A landscape with many peaks, sampled at points; each row gives a point and its height.
A climber steps from a point to the highest of its 5 nearest points, and stops where none of them is higher. Distance is the straight distance between rows; heights are no part of it.
zato (h 4.21): [127 142  91 144 144 123 137 156  94 163 174  96]
Kepur (h 4.11): [131 139 166 120 105 160 168 123 136  51 135 167]
peguz (h 2.98): [135 107 122 105 147 119 131 142 123 171  84 153]
taf (h 2.27): [133 114 145 105 131 121  91 129 134 159  74 120]
masub (h 3.78): [105 131 105 133 137 130  98 141  83 176 157  78]
buzav (h 2.28): [114 119 130 125 132 119  64 116 130 164 103  93]
gege (h 2.94): [109 113 182 123 105 163 176 128 153  91 115 205]
gulop (h 2.86): [138 130 136 136 112  83  58  88 157 135 126  63]
Gibi (h 5.11): [104 145 135 144 126 166 174 126 133  99 146 171]
pesu (h 2.65): [154 122 166 106  97  98  58 106 149 107 107  66]
Gomu (h 4.26): [147 164 104 147 134 124 152 152 110 119 184  97]
ziz (h 1.39): [138 114 122 113 141 112 163 132 147 149  90 182]
tope (h 2.29): [149 111  93 138 131  82  53  88 176 168  90  86]
nep (h 4.30): [138 140 103 130 145 120 143 155 104 152 147 122]
piri (h 4.68): [126 148  77 150 146 133 156 145 102 143 179 119]
zuko (h 3.32): [ 75  99  68 164 141 118  67  99  99 181 147  76]
vuf (h 2.66): [124 112 180 114 110 150 169 117 164  72 107 198]
Dape (h 1.95): [177 131 160  97  98 128 150 120 145  32 126 157]
Mono (h 1.10): [158  98 150  98 135 105 151 144 154 145  60 173]
revor (h 5.65): [170 116 173  82 115 105 100 144 125 105  98  97]
bezo (h 1.59): [171 132 144 115 117 119 154 130 143  62 118 154]
ran (h 4.12): [107 109  70 145 161 133 142 144  84 182 142 128]
nukam (h 4.83): [ 71 120 149 138 119 191 192 135 126 129 145 202]
Kas (h 4.57): [130 157 101 146 136 138 167 137 123 110 159 146]
menub (h 2.32): [132 122 103 141 124  84  54  86 168 165 107  75]
pog (h 3.15): [152 139 127 125 137 121 161 136 137 103 123 161]
Fedo (h 4.00): [ 91 124  92 154 129 117  64  98 115 179 154  66]
bem (h 2.71): [108 125 115 134 129 121  68 118 111 165 130  82]
det (h 4.15): [ 88 102  87 136 154 134 103 137  81 192 130 106]
gote (h 5.96): [ 97 132 101 155 134 168 177 123 128 130 149 180]
Nesal (h 3.12): [164 141 137 112 133 110 139 158 118 109 139 119]
Mef (h 6.41): [ 83 126  94 159 124 120  80 102  95 175 181  47]
derat (h 2.04): [154 125 151  96 130 107 111 151 118 127 102 114]
robep (h 4.44): [101 137 180 125 110 184 186 132 130  82 142 181]
rez (h 1.69): [140 101 159 117 114 118 174 119 183 108  81 209]
sev (h 4.16): [111 145 135 132 117 114  90 124 100 157 172  54]
Likan (h 2.76): [147 134 166 109 115 107  94 137 118 121 131  75]
zet (h 3.52): [111 129 148 134 123 154 173 120 157 106 120 196]
Kesek (h 5.07): [ 89 149 148 137 124 202 191 140 112  99 168 160]
Sopig (h 5.78): [120 158 156 138 118 181 171 133 125  66 165 148]
lek (h 2.19): [183 126 167  87 112  99 115 156 120  88 114  95]
sivon (h 4.04): [147 148 116 127 133 114 148 153 117 124 151 120]
Kal (h 0.30): [176 114 154  95 124 104 150 145 139 104  86 152]
tubi (h 2.20): [151 129 149 116 115 124 165 128 154  79 108 178]
Visig (h 4.87): [135 160 121 150 135 144 164 133 128  89 158 139]
Kazu (h 4.49): [130 129  94 136 150 125 155 140 117 161 125 152]
gebo (h 2.38): [137 120 135 131 123  92  52  93 164 149  96  90]
sitad (h 4.92): [107 166 125 162 134 187 172 139 114  82 194 119]
fav (h 4.93): [123 147  82 157 150 136 165 137 107 137 171 138]
vefe (h 2.03): [134 102 107 139 134 103  57  90 174 169  62 117]
Zik (h 3.56): [119 141 142 130 115 105  72 114 123 146 140  62]
dab (h 6.00): [112 111 105 120 147 123 109 139 101 182 110 125]
Tiko (h 3.42): [ 89 106  94 132 142 129  74 116 112 189 106 113]
fil (h 5.39): [100 126  68 159 151 150 177 126 112 147 149 167]
Setu (h 6.50): [148 118 168  99 117 111  83 130 138 121  88  95]
Tarat (h 2.81): [156 119 173 106 109 136 162 114 161  55 104 185]

Call two points neighbours if one is among the 5 nearest of the other. Go from one point of each pair to the other, from neighbour to neighbour, staying as high as possible. Name the lowest point that can't be avoided.
gote, Sopig -> Gibi
dab, gote -> Kazu
gote, Mef -> masub
Sopig, Setu -> Likan

Where does a climber stop that starts at each point below?
gulop -> Mef
Dape -> Sopig
buzav -> Mef
Gomu -> gote
gege -> Sopig
Tarat -> Sopig
nep -> gote
Mono -> dab
bem -> Mef
rez -> gote
Kas -> gote
